Each row is a point on a tangle of strands that fork, close into loops and nearly touch. The rows are in no order.
Two points are linked if the straight distance between their rows is under 100. Some points are linked to none.
j_857: [  4 -10 -33 -14   2 -26 -16  65 -26 -14   3  -9  24  23   1 -13  -2 -22
   5  -6  16 -29  -4  32  -9 -42  -6 -47   7  20  14   9  -2 -29 -33  -3
  18]
j_684: [ 22 -11  18   4 -35 -18 -24  34  -7 -26   5  15  17  12   3 -12  18   0
  -3   6 -31 -40  17   1  47   4 -42   5  20  -5  14  -2  31 -19 -11  11
 -18]
j_869: [ 19  16  21  -8   7 -28  16 -29  -2  -5  -5  -4 -26  28 -16  43   3 -19
  22   4  -1  18 -17 -25 -61 -15  21 -12 -18  -6   2   5  21  16 -21  12
 -10]
j_588: [-11   0  24  16  17  -3  -6 -19  30 -13 -34 -42   7  25  17   2   2  -3
   9 -21  13  13 -11   6 -16  -3   2  -1   3  15   7  -2 -20 -14 -21   0
 -10]
j_479: [ -3   1   1  46  18 -33  -2  28 -25   3 -24   1  49  18  20 -14  -6  12
  -2 -23   5 -22  33  22  33   2  -9 -25  19   6   3 -31  -6 -15   3  13
  -6]
j_339: [-20   9   8  27  19  26   8 -21  29  44 -35   4 -14  -7  25  10  25   0
 -32   6  -8  -9  43 -14  45   6 -46  14 -14  21   4  -5 -23  31  -5  41
 -41]
j_226: [-14 -25  -2 -19   6  26 -13 -30  10  -6  -2 -17 -13 -44 -10 -29 -40 -15
  24 -18  16  20 -26   7 -10  -2  32 -26 -17  12 -11  18  -1   3  -3 -20
  31]
j_42: [ 44 -21  -3 -21   0  28  24  18   4  -2  20  54 -37  15   7  41  27  -3
 -12  37 -14  15   0 -20  37  28  15  39 -28 -13  19   6  36  10  -1  11
  -1]
j_437: [-10  12  -1  13  -1   0 -14 -42   6  -6  24 -42   4 -20  -7  -6 -18  -2
  -6 -20   1  -7  -9  13 -10 -14  20 -12  22 -19  -3 -16 -11 -13  53 -25
  -1]
j_556: [-31  32 -14  27  -4  25  35   1  17  13 -21   5 -27  42   7  47  -8  23
 -35  27  14 -16  50  -7  24  11   0  20   0  19 -60  -5 -14  59   0  23
 -31]
j_285: [ -9   8 -22  -4  21  24  13 -11 -11  22  10  -3   1  14  19   5  -5  -3
 -11  15  12  12  -1  -9   3  -1  -3  10   2 -14 -19  -3 -27 -11  -5 -10
 -10]
j_112: [ 24   8 -13  13 -22  35 -10   9 -33 -32  -2  27 -56  -4 -27  10 -30   7
  24   9 -27  30  21  17 -12  -8   3 -15 -22  15 -48  30  40   0 -14   9
 -52]
j_414: [ 26 -23 -18 -13   4  16  21  11 -10 -15  -2  10 -35  17  -9  18 -18  -9
  24   4  26  13 -30  11 -18 -15  -4  -5 -20  13  -2  25  17 -20 -64  17
   8]
j_623: [ 10  -7  24   4 -27 -43 -47  21 -33 -57 -21 -11  17  17  -5   7   6  -9
   4  -3  -6 -26  21   9  -7 -31 -61 -30  24  35  -2  -7 -12 -21 -35   1
 -10]
j_936: [-37   1  17  26  10   0 -25  -3  -5  -4 -15 -31  17  16  23 -12  23  22
 -23   2 -28 -34  29 -15  23   2 -30  -1  38   4  -8 -10 -43  -5  11   6
 -35]
j_106: [ 24   0  23 -16 -14  21  -4 -40  -2 -29   7 -25 -38 -15 -27   5  21  15
   3  -6 -15  49 -45 -47 -12  30  10  -2  -6   1  13   5 -11   9   8   7
  -3]
j_768: [ 25  -9 -11 -11   9  -2  15  16  14  34  -1  13  11  17  29 -14  36 -11
  -5   1  10  14  -1  -5   5  13   1  10 -22  11  47   8   0 -16 -44  15
  10]
j_569: [-24  -8 -29  -8   1  13  17  38  10  20   8  10  20   1  -1   7 -12 -33
   9  -5  13  -4   1  35 -18 -38  35 -21  -7  19 -10  20 -11 -32 -38 -12
  30]
j_854: [ -4  15   0  54  16 -20  -7  -8   4  14 -23 -11  45  12  21 -30  11  15
 -10 -28 -14 -11  46  16   3 -10  -7 -23   4  -2  27 -37 -35   1   7   9
 -24]
j_154: [ -5  -1  40   4 -21 -37 -26 -15 -20 -55 -25 -17  24   0  -7  -6  13   5
   7  -8  -9 -22  -1   4 -13 -30 -57 -14  27  24   0  -9 -28 -30 -13 -14
  -1]
j_59: [ 11 -38   3 -13  49  12  31  26   4  24   3  66 -41  22  24  17  -9   8
   5   8  13  14 -27  -1  11  11  38  26  -5 -23   5  20  33  36  -7  24
  41]
j_818: [  5 -22  16 -44 -28  -8  -1 -13  14 -27  29  -9   1 -52 -20 -53 -17  -9
   5  14 -11 -14 -15  11 -22   6   9 -25   0   0  31  15   2 -16  18 -31
  31]
j_480: [ 10  28  -9  35 -10 -10  21  30   9  26 -10  29  43  23  -2  10   8 -13
  -7   8  -6  -6  32  18  29  -2 -30  11  -7  -3   8  -9  13  -9  -8  21
 -28]
j_155: [ 17   9  12  12 -31 -18 -41 -31   9 -20  16 -58  18   7 -22  -4  22  23
  -4 -15 -25  22 -13 -44   9  23 -46   3  17   3  21 -14 -23  28  10   5
 -17]
j_853: [ -1 -15 -10   8  -2  49   0   7 -37 -37  13   8 -19  12  -5   9 -10  20
   4  14 -20 -16  10   9  24  -7   3   4   9 -14 -43   8  -6 -45  -1 -13
 -44]
j_937: [-29 -16   4 -13 -22   4 -14 -34  10 -11  -2 -42  14 -37 -10 -22 -39 -11
   4 -28  17  -2  -5  23 -10 -14  39 -19  -6  23 -22   3  -7 -15   3 -32
  37]
j_807: [ -3  17 -22  -5 -19   7 -22  19 -31 -17  37  -3  -2  -2 -16   8 -10  24
   5  36 -16 -30   1 -13   8  -3 -39  13  40 -40 -22  -4  -5   7  31  -9
 -23]
j_681: [ 26   2  14  -6 -31  48   0 -14  24   2  37  26 -36  -9 -22   6  38  23
  -1  47 -33   6  -9 -56  15  38  -4  36  17 -15   1  19   3  36   7   7
 -26]
j_735: [  1 -10 -21 -32  14  17 -11   3 -46 -13  30 -14 -14 -25   0 -24  -9  15
  12   6  -9  24 -20  13  -5  -1  19 -22  10 -29 -15  12 -15 -12  22 -33
  14]
j_238: [  5 -19 -20 -25   3  -9   4  20  36  33  17   5  26 -20  26 -35   6  -1
   4  -3  10  12  -4   3  12  29  22  23  -5 -14  24  -9   1  17  18 -21
  43]
j_994: [ -1  14   7  23  12  -9   9 -60  29  18  11 -20  17 -11   0   6  -7 -13
 -10 -20   0   0   5   1 -18 -12   9   6   3  -3  19 -21 -12 -10  26 -12
 -13]
j_257: [ -4  -3   2  46   9 -41  -7  35  -8   1 -24  -1  53   4   6 -29  -6  12
 -19 -47  14 -25  46  30  10 -20  29 -45  21  24  -5 -28 -20 -31  16  -5
  20]
j_501: [ 24  35   9  41 -20 -49 -23   7   2 -36 -21 -43  20  18  -7   4   5  20
  -8 -17 -16  -7   6   2 -18  17 -20 -14  16   3  -1 -39  10  20   4   9
 -28]
j_330: [-20  -2  11 -10 -10  17  26   1  22  19   2  25  23 -27  -2 -19 -24 -11
  14  -8  12  -6  -2  20   9 -11  16   5 -11 -11 -13  12  14 -15  17 -17
  22]
j_968: [  8   5   0  -8 -24   3 -23 -12  22   4  23 -39  11  -5 -35   1  21  32
  -8  14 -34   7 -16 -64  10  44 -36  16  25 -16  24  -6 -15  38  22  14
 -18]
j_550: [-22  -4  23  19  28   2  25 -22  -5  29 -32  21 -29  61  -1  45 -26  -5
  -5   7  16 -14  16 -25 -36 -11  27  -4  -4   4 -34   4   9  20 -27  19
 -12]
j_524: [-48  -5  11   8  16   4 -24 -19   2   9  -4 -42  23  15  -3 -10  -7  18
  -7   7 -18 -19   7 -31   2   9 -17   4  26 -10  -9  -9 -41  -8  14   2
 -35]
j_2: [ 18   6 -24 -25  15 -21  -1 -11   2 -15   6 -40 -30 -18 -17   1 -19  -3
  17 -12  12  27 -25 -13 -32  11  21 -20 -14 -10  34 -10  20  12  13  15
  19]
j_77: [-22 -13  37  12 -20 -40 -30 -38  -8 -21  -8 -32  35  -4   6 -34  17  21
  -3 -35 -11 -24  10 -13  -7 -15 -36  -5  29   7   8 -15 -38 -15   5 -12
  -4]
j_248: [ -1  19   0   3   0 -13 -24 -17 -26 -37  -6 -36 -28 -22 -36  -5 -25 -12
   6  16 -10  -1 -16   8 -46  -8 -12 -29  -2   2  -1  -1   6 -19  15  -5
 -23]
j_992: [ 10 -31   2 -32 -20   5 -18 -18  22   0  32 -10  30 -39  16 -46  41   8
  -1 -14  -7 -13  11  -3  11  -6  -3 -10  30  -4  28   3 -45  -1   2 -34
  29]
j_396: [-69  14 -22  11  25  13  22  27   3  35 -24  18   5   1  29  14  -7  14
   1  -4  22 -13  27  18  13  -3  35  30   8  -3 -30 -11 -15   2  34   2
  25]
j_44: [-10  -2  13  -8 -12  13   2   1  15  15 -17  18  12 -14 -19 -19 -34 -39
  28  -3  11   0 -17  -9   9   1 -10  -3 -28  12   2  11  31 -10  -7  -5
  12]
j_347: [  3 -18  22 -21  -9  16  -3 -42  38   6  19 -16  16 -32   7 -30  31   4
  -2   9 -13  -3  -4 -19  -7   2 -20  11  11   1  37   3 -51 -12   0 -19
   6]
j_920: [ 19   2   1   7 -16  53   8  -9 -38 -24   5  33 -33   6 -15  14 -15  24
  19   7 -21  23   5  10  25  -3   4  -2 -16   3 -49  26  16  -7  -7  -7
 -55]
j_254: [ -4 -26  36 -22  -6  20   0 -47  51   8   8  -5  -3 -27  -1 -21  49   2
  -6  16 -19  16 -20 -50 -31  19  -3  23  -8  18  46  -2 -43   2   3 -14
  10]
j_963: [ -7   7 -14   3 -10 -26  15  32  10  33  -3   0  37 -18 -13   0  -4 -34
 -15 -19  16  11  -9  36 -32 -35  38 -34  -1  31  -4  30   3 -32 -46  -3
  39]
j_311: [ 12  -6 -19 -26  -9 -41  -8  -7  30  18  16 -32  31 -30  13 -31   4   2
  -3 -36   6   8   1  13  -9  10  40  -4 -17  -4  28 -18   9  -1   5 -24
  41]
j_643: [-11  20 -28  25  23 -15  20  20 -14  50 -16  41  -1  26   0  27 -22  -7
   0 -21  59   3  -8  16 -35 -29  41   5 -11   7 -28   7   9   2  10  -6
  53]
j_858: [ 16 -15   1 -38 -22  15  -7  37 -11 -40   6  14 -21 -27 -34 -28  -5 -33
   5  17   1  -2 -15  22   5  -9 -21 -19 -25  -4  25  18  39 -22  -3   3
   6]
j_284: [  4 -14   3 -21 -12  33 -12  -1   7  10  -3  29 -17  -3 -13  -2 -20 -29
  40  16  -4   7 -26 -30  10   7 -11   3 -23   0   2   8  17  16 -12  -5
   3]
j_521: [  1  24  36  19 -26  23   8 -55  19  -4   6 -14 -13  15 -20  18   6   4
   0  13  -7   7  -4 -28 -29   6 -24  26   1  -6 -15   5 -13  20  -7  -3
 -41]
j_595: [-17  13   5   3  19  -5  32 -32   2  48 -25  12   3  24  14   9  -5 -11
 -12 -18  31  -3 -11  -6  -3   4  44  14 -19  -1 -15  -2  11  14   5   0
   9]
j_915: [  1 -20 -19 -46  13  10   0  -2 -16   6  35 -24  -2 -24   8 -24   9  23
   3   5   5  33 -23 -18  -8  24  35   5   5 -25   6   0 -22  -8  10 -20
  27]
j_466: [ 18 -18  18 -23 -30   8 -23  25  -6 -61 -15  -4 -21 -23 -30 -17   1 -22
  11  12  -7   6 -15   8  -4  -3 -40 -10  -9  10  13   3  26 -27 -27  15
   7]
j_634: [  1   6  -3 -14  29  -2  20 -13  15  48  -2  20  -3  -5  21   7  15   0
 -11  15  -5  10 -11 -26  16  37   0  35 -14 -19  16 -11  11  59  17  12
  10]
j_199: [ 35 -30  -6 -12 -15  54 -22 -16 -21 -30   4  20 -50 -32 -32 -15  -4  19
  26   4 -31  47 -24 -36   7  21  -7 -15 -19   8  -7  33  15  16  -5  15
 -26]
j_225: [ -3  10  12  12  23 -12  16 -31 -23  16 -24   0 -24  43  -8  42 -15  -8
   9  -4  10   3 -16 -18 -60 -18  35  -8 -18   3 -26   7  10   9 -27  11
 -13]
j_213: [ -7  -1  25  12   7  21  28 -47  49  48 -10  36  10 -15   7 -18   3 -12
 -14  -3  17 -31  15  -6  17  -5 -16  31 -17 -10   6  -8 -10  31  29  11
  -1]
j_432: [ 18  27 -10  24 -18 -42 -26 -24  -2 -20   4 -56  17  16  -8   4  15  26
  -3 -22 -21  11   0 -22   0  11 -27  -4   6   0  22 -41 -11  33   6   6
 -37]
j_964: [ -4  12 -14  41  45 -30   4  14  26  31 -14 -14  30  -8  42 -18  35  24
 -22 -29  -9  -7  45  48  -3  -3  24 -22 -12  -9  18 -21 -33  20  -2  25
 -22]
j_150: [ 31   4 -19 -16   7   8  16  36 -16 -10  28  29 -13 -11  11  20  13 -13
  -4   7   4  26 -10  26  23  -4  -5  11   5 -20  19   3  20 -24  20   5
  26]
j_939: [ -6  20  -7   6  -6 -10  -7  -5 -18 -21  -7 -25  -2  -4 -31  12 -26   5
  17  10  -3 -20  -9  -6 -34  -5  -9  -4   3 -17 -33 -23   5 -12  21  -2
 -27]
j_66: [ 19   0   6  -3 -38  27 -18  -9  18 -10  42 -10 -16 -23 -38   1  11  44
   3  38 -32   4 -14 -56  19  48 -29  19  29 -19  14   9  -6  32  19  13
 -18]
j_526: [-47 -11 -10   1  13  -1 -15 -18  21  39   3 -40  35  -2  29 -26  -2   2
 -12 -15   2 -20  30 -10  15   6   8  -1  15  -3  -7 -16 -34   2  12 -16
  -3]
j_331: [ 13   9   8 -11   5  52   6 -19  13  13  24  24 -29  -3   7   8  38   2
  -1  32 -21  -3 -11 -18  18  20  -8  26   5 -21  14  17  -6  13  15   1
 -20]
j_545: [-15   2  34   3   6  38  45  -7  33  35  -5  50   8   0  -2   4 -11  -8
  -4  -2  13 -23   9  10  20 -11   5  25 -10 -13 -12   9  17   0  28   0
  -1]
j_639: [  2 -23  13 -47 -20 -21 -17  19 -10 -23  41   2   8 -44  -7 -39 -19  -2
   2   1   5 -19   6  38   4  -4  11 -22  22 -19  -1  12   3 -11  29 -38
  41]
j_542: [-12 -14 -46   0  18 -10  -3  56  -3  18   6   1  36  26  15  -5  -4  -7
   1 -10  28 -27   6  30 -12 -36  24 -16  10  17  -5   7 -13 -37 -31  -5
  22]
j_379: [ -9 -14 -11   2  39  -4  24  30 -26  24   4  63 -45  32  39  48   6  12
   3   9  17  16 -23  21   3   3  25  45  -3 -17   0  24  24  42   0  18
  41]
j_725: [ -1  32 -14   3   3 -11 -23   4 -21  -9  16 -19  14   1 -19   4  -2  14
   8  16 -16 -35 -10 -10 -15  -3 -26  -4  46 -29 -16 -23 -18   2  49  -8
 -21]
j_242: [-17  -7   1  -9  -5 -14 -16  59 -13 -25 -13 -11   6   6 -22 -10  -9 -38
   4  -6   1 -17 -10  29 -13 -44  -9 -35  -6  24   2  19  19 -46 -23  17
   9]
j_865: [-10 -31  26  -3  -8 -30 -29  23 -17 -21  -7  -1  35  11  34 -25  18 -15
   1 -25 -10 -21  16  17  19 -24 -14 -26  18  27  15   4 -20 -45 -32  -6
   9]
j_376: [ 24 -26   4 -19  15  35  -2 -34 -24   1  -2  48 -57 -28 -14  -1 -22   4
  35  -7 -17  48 -17 -24  -2   4  16 -24 -18   2  -6  27  16  26   3   5
  -3]
j_625: [ -1   2  41  -5 -33  -6 -15 -29   2 -54 -17 -12 -11 -35 -36 -12 -18  -9
  21  18  -3  17 -23   8 -23 -11 -54   1 -14  24   5  11   6 -16 -22  -2
   5]
j_655: [ 19 -12   9 -17   0  31   2  17  20  -8  29  19  -4  -9  11 -18  21  -1
  -5  34 -23 -12  -9  -7  37  19 -10  29   5 -18  26   2  16 -22   2 -10
 -10]
j_15: [ 11 -21 -21 -22  10  22   9  -7  -4 -10   2  -3 -28 -14  -1   2 -24 -18
  23  -8  28  21 -34   1 -10  -8  20 -21 -12  14   3  21  -4  -9 -41   4
  28]
j_650: [ 31 -39  24 -24  27  -3  41   0  14  12   3  48 -31  17   5  19 -10  -8
   5   6  17  16 -16 -14 -15   7  32   0  -7 -22  15  12  36  24 -19  20
  29]
j_558: [ 23  17   3  20  -8 -10   1  43  22 -18 -30   2   6  35  -2  40  22 -12
   9  -4  -2  13  -1  17 -27 -28 -19  -5  -5  21   5   1   3 -15 -59  25
 -16]
j_194: [ -3  -9  15  -2  30   5  12 -52   7  38  -4   5 -12  22  12  -3  -2 -11
  -7  -3  -7  14 -29 -42  -3  23  33  25 -23  -8   3  -7   8  34   2   1
   4]
j_850: [  3   9 -27  32  27 -28  24  48  -6  32 -16  14  46  12  19  -3   2   5
 -17  -7  10   0  26  26  20  -4   2  -2  -3  -4  15 -12  -2 -23 -26  19
  -5]
j_532: [-32  19 -13  17  28   6   0  24 -15  10 -14 -16  15  25  34  -4  19  17
 -32  13 -12 -34  24  10  38  11  -1   1  25  -4 -13 -15 -19   7  11   2
 -23]
j_730: [  0  13   6   7 -13  -1   2  45  -2 -25 -35  -3   9  17 -23  19   0 -36
  14   5  10   0 -18  20 -27 -34 -14 -22 -12  20 -11  16  14 -35 -30  11
  -7]
j_17: [  3   3 -25  -5   4 -53 -19   2   5   0  13 -41  12 -20  -9 -29 -38 -15
 -14 -24  20   5 -13  42 -24  -7  35 -26  -7  -2  15  -9  15  -9  16 -17
  31]
j_845: [-13 -31  -3 -33  15  14 -16 -17  16  12  41 -42  14 -31  -2 -32  25  26
 -15   1 -13  28 -18 -36  -5  39  27   5  14 -27   9   6 -40   1  20 -10
  13]
j_416: [ -9  30  -5  30 -26   4 -11  -3  -5   1 -21  -6  14   5 -12   7 -24  -2
  14   1   4 -28  34 -13  33  -2 -41  -5  26  11  -6 -15   6 -16  15   1
 -13]
j_528: [ 16  18  20  20 -46 -23 -37  27 -10 -36  -4 -20   0   5  -1  -5   2   4
 -13  17 -16 -20  16   7  30  41 -42   0  33   5  -9  -2  28   5 -17   7
 -21]
j_679: [ 39  -7   4 -24 -13  -1   8   9   6  15  -8  18  -9   9  -2  -7  31 -18
   8  16   2  26 -21 -41  -3  30  -2  11 -30  26  44  -1  21  -8 -42  10
  13]
j_138: [ -1 -15   5 -14   4 -15 -27 -20  16   1  10 -54   4 -27   3 -31  33  19
 -15 -18 -20  21 -25 -44   5  38  28   3   7   1  46 -17 -12   5  22  -1
  16]
j_925: [ 23  -6 -32 -16 -22  28  -6  20 -36 -28  13  41 -55  -6 -33  10 -25 -12
  17  17  -7  36  12  27   0 -14  -8  -5 -44  -1 -15  36  59  13 -10  -1
 -17]
j_55: [ 24   2 -23  -5   0   4  -1  46 -25 -26  27  12   1   9  -5  16   4 -23
  -8  15   0 -18   0  34  25 -23  -9  -6   8 -13   6   5  13 -43  11 -11
   4]
j_837: [-14  25 -20  22  14  -8  26  43  -8  26 -13  46  24  11 -10  26 -27 -10
  -2  -7  41   5  11  27 -27 -42  29   1  -5  17 -30  -7  -5 -16  36  -6
  39]
j_323: [ 38  32   1 -19 -15 -24  26  23  -1  12   0   5 -13  20  -7  14  22  -8
   5  25  -1  22 -14 -16 -11  34  16   5 -16  -8  26  10  38   0 -15   7
  -2]
j_454: [-13  20  -5  10  10  -4   8 -22  15  36  -6   5   0   3   9  40  -2  -2
  -5  22 -14   3   6 -31  17  31 -13  25  -4 -16  -6 -11  14  62   0  18
 -16]
j_606: [  2   3  36  -9 -34 -29 -11 -40  -3 -59  -4 -30   9 -23 -31  -5  -3   6
   0   2  -9   2 -21  11 -33 -20 -53   6   8  17  26  -9 -17 -23 -10 -13
   9]
j_829: [-12  19 -20  19  28 -28  22  -7   7  54 -30   7   6  25   9   6  -2  -5
  -8 -34  46  -9 -14  13 -22 -19  40   2 -13   6  -9   9   9  -7 -17   4
  30]
j_120: [-23  25 -24  34  60 -12  11   2  15  33 -31 -15   0 -15  35   0  31  11
 -46   0 -14 -17  44  29  16   9  -7  -5 -12  10  14 -19 -37  37  12  28
 -37]
j_722: [ 24  -3  -5   7   7   3  16  13  12   4 -21   6 -13  42   7  36   2  -6
  10  -3  21   7 -10  -3 -17 -11 -12  10 -16  15   1  13   9 -11 -69  26
  -8]
j_813: [ 18 -12 -23  -4 -35  40 -19  24 -10 -37  43  -7 -20  18 -13  17 -20  17
  11  29 -12  11  12 -11  37  13 -30  15   8 -13 -36  11  14  12 -12  -1
 -29]
j_583: [ 22  42   3   3 -17  -6  14  15  -9  18  10  22  11  20  -9  19   6 -27
   1  27  -4   2  -1   1   1   8 -14   4  -2 -10   1   4  24  -6  -6  -8
 -16]
j_831: [  5  -5 -22 -22 -14  31  11  20 -33 -46   6  28 -37 -30 -47 -10 -33 -23
  15  16   5   7   3  44  -5 -39 -18 -23 -35  -6 -10  28  37  -4   9   3
  -3]
j_500: [-19  11  13  22   8   2  29 -57  42  34  -2   4  30 -20  10  -6  -2  -2
 -24 -33  18 -19  33   6   5 -15  -6  19  -6  -2   5 -18 -23   1  30  -1
  -6]
j_553: [  1  29 -11  50 -28   8   3  17   0   5 -13  11  26  19   5  14   6  12
 -14  20  -3 -31  42   7  37   3 -39  19  19   4 -11 -19   4 -19   2  10
 -31]
j_727: [-24  39  -8  28  20  -7  23 -10  10  21 -17 -11  13  13   5  34 -13  15
 -11  13  -6 -12   7  -5  13  24  -3  20   1  -5 -13 -26  11  41  15  11
 -27]
j_950: [-29  -2 -22  14  42  22  16  25 -41  15  -1  71 -40  31  25  50 -15  18
  11   4   4  18  -6  26  -3  -9  29  32  -9 -14 -31  16  20  25  10   7
  10]
j_341: [ -9  -3   3  -1   6  -8 -13   5   1 -10 -27 -34  27  12  31 -15  16  -5
   5 -22   9  -4  -1  15 -11 -13  -3 -16  17  12   9   1 -24 -30 -31  -3
  -1]
j_581: [-57   3 -30   3  23   1   5   5  20  49 -13 -17  24  -9  37 -15  -7  17
 -13 -15  16 -15  39   7  19   2  29  19   6  -5 -23 -13 -31   4  23  -6
  17]
j_287: [-15  -5   1  -2  -6 -16 -28 -51  -8 -30  27 -56 -15 -31 -27 -12 -24 -11
  -7 -20 -17   4 -29  -6 -33 -18  10 -12  -6   2   9 -13  -5 -23  30 -16
  -9]
j_303: [-21  -7  14  -1 -30 -22 -17 -23   4 -15   1 -29  38 -27   1 -30 -14  -9
  -9 -29   7 -32  23  25  -7 -21  16 -37  27  23 -19  -7 -23 -27   9 -38
  27]
j_527: [  8  -5 -29  13   0  17   0  29 -45 -33  15  12  -5  22  -4  21 -14  -4
 -15  16   7 -21   6  24  33 -24   1  11   0  -5 -36 -12   9 -55  12 -17
 -18]
j_415: [ 40 -34  14 -28  24  16  23 -18  -8   1   2  46 -52  -9  -7   1  -2  10
  28  -8   4  36 -24 -32 -15  20  40  -8 -19 -14   5   8  38  30   7  10
  21]
j_162: [-15  18 -25   3   6  -5  -1  56 -18   5  -7  17  12   1   4   0 -13 -11
   9  -8  29  -3  -3  52 -24 -36  13 -10  -2  -7 -28   5   7 -17  35 -16
  38]
j_497: [ 24 -14  26 -23 -25  34 -17 -34 -12 -42  -1  -2 -54 -24 -37  -4  12   3
  20  12 -19  54 -35 -42 -18  17 -14  -4 -15  16   2  26   1  -1 -15   3
  -8]
j_269: [  7  -3  30   2   2  22   4 -22  25  -3 -32  -7 -15  38   8  22  -1  -4
  11  -4  17  28 -18 -18 -12  12 -12  17  -7  18  -2  11   1  12 -47  13
 -10]
j_720: [ 36 -28  -6 -14  -4  25  24  30  22  -3  30  31  -5  21  16  21  28 -15
 -20  26 -17  -3   3  -2  52   9  -4  50 -33 -19  32   5  27  -5 -10   8
 -14]
j_944: [-48   7 -12  14  39  30  29  15 -20  22 -18  43 -24  19  22  33 -23  10
   6   5  11  -3  21   7   7  -8  40  21 -10  -8 -46   7   2  -3  26  10
   3]
j_239: [-37  32  -6  22  24   4  47  -4  10   9 -25  10  -8  29   4  54 -22  25
 -23  15  14 -15  16   8   6  10  11  25  -7 -12 -39 -24   4  70  32  19
 -23]
j_984: [ -3 -31  24 -30 -16 -39 -32 -19 -11 -18  35 -11  14 -35  -3 -29 -15  -6
  -5 -14  10 -38  20  24  -6 -10   2 -35  50   3 -17   9 -17 -10  13 -36
  25]
j_772: [-14  29 -10  30  36  -1   6  -9  17  44 -33  -3   2  -6  32  17  34   4
 -31   1 -20  -6  40   5  32  13 -22   0 -16  11  20  -9 -17  66  -8  36
 -42]
j_750: [ 20 -20  20 -46 -12  24  19 -30  16  -6   8  -2 -23 -23  -9 -10  36   5
   7  -2  -1  32 -30 -47 -23  20  21  -2 -18  12  28   2 -18 -10   0  -8
  18]
j_745: [  1 -21  14 -18 -23 -40 -37 -38 -14 -10  26 -27  38 -20   8 -53  35  13
   0 -45 -15 -13   8 -12   4  -7 -16 -32  28   0  25  -8 -40  12   9 -24
  12]
j_223: [-26  14  17  26  -2   2  23 -26  12  24 -24   7 -30  53   7  50 -15   9
 -20  20   8  -9  40 -30 -14  11  13   7  -8   6 -58  -7   5  45 -26  27
 -29]
j_791: [-12  14 -31 -20   8   8 -14  35 -47 -12  18   8 -11  -5   4  -6 -18   0
  22  11  13   0  -7  33 -20 -26  14 -15   2 -21 -32   6  -6  -9  33 -36
  14]
j_591: [ 21 -28  29 -10 -22 -25 -20  20  -5 -25   3  -1  32  -8  10 -35  17 -13
   4 -12 -16 -23   0   5  31   2 -38 -18  21  12  34   0  -7 -30 -22 -10
   8]
j_985: [-33 -16  38  16 -25 -61 -38 -41 -11 -26  -7 -25  38 -11   5 -27  -5   2
  -7 -53   1 -36  24   1   0 -23   1 -25  28  33   1 -22 -31 -20  24 -21
   8]
j_386: [ 35 -16 -19 -22   5  17   7  25 -19  -6  22  44 -33 -17  10  20  12  -6
   8  16   9  31 -21  -5  30  14   6  33 -24 -17  22   1  33  -6  16   4
  30]
j_63: [ 12  47   5  43 -33 -34  -6  25  14 -21 -13 -26  25  18   2  14   2  17
 -18   6 -12  -8  18  14   5  41 -20   0  16  17 -30 -17  21  17 -28   9
 -24]
j_555: [ -2  -6  -6 -17  24 -11  21  20  17  44  10  41  11  -3  40  -5  13   4
   2   8  15  25 -20   7   3  19  20  42 -20 -18  21   1   8  37  18   0
  50]
j_206: [ -2   8 -22  -3  26 -17   1   3  -7  12   0 -23  -6  -9   8  -2 -22  -5
  16 -14  23  11 -26  18 -15   8  26  -4  -3 -13   3  -4  21   2  20   2
  25]

A fork is a point with three links, a tip a point with one. Leave the first point through the second and follow the links. Name the first fork or tip that comes.
j_42 / j_720 -> j_722
j_869 / j_225 -> j_634
j_722 / j_558 -> j_963
j_944 / j_950 -> j_77

A piece is all that can be reached along the links. How many separate loops has the piece of each point below (a circle has one, a figure eight two, a Y none), and how many tips (points with one link)?
j_416 -> loops 0, tips 4
j_225 -> loops 0, tips 3
j_944 -> loops 1, tips 4
j_939 -> loops 0, tips 2

Name the points in between on the shortest way along the links from the first point to the second, in order.
j_339 / j_323 -> j_772, j_120, j_964, j_854, j_479, j_850, j_480, j_583
j_242 / j_831 -> j_730, j_558, j_722, j_414, j_15, j_226, j_937, j_303, j_985, j_77, j_154, j_606, j_625, j_466, j_858
j_595 / j_550 -> j_194, j_634, j_454, j_727, j_239, j_556, j_223
j_454 / j_2 -> j_634, j_555, j_238, j_311, j_17, j_206
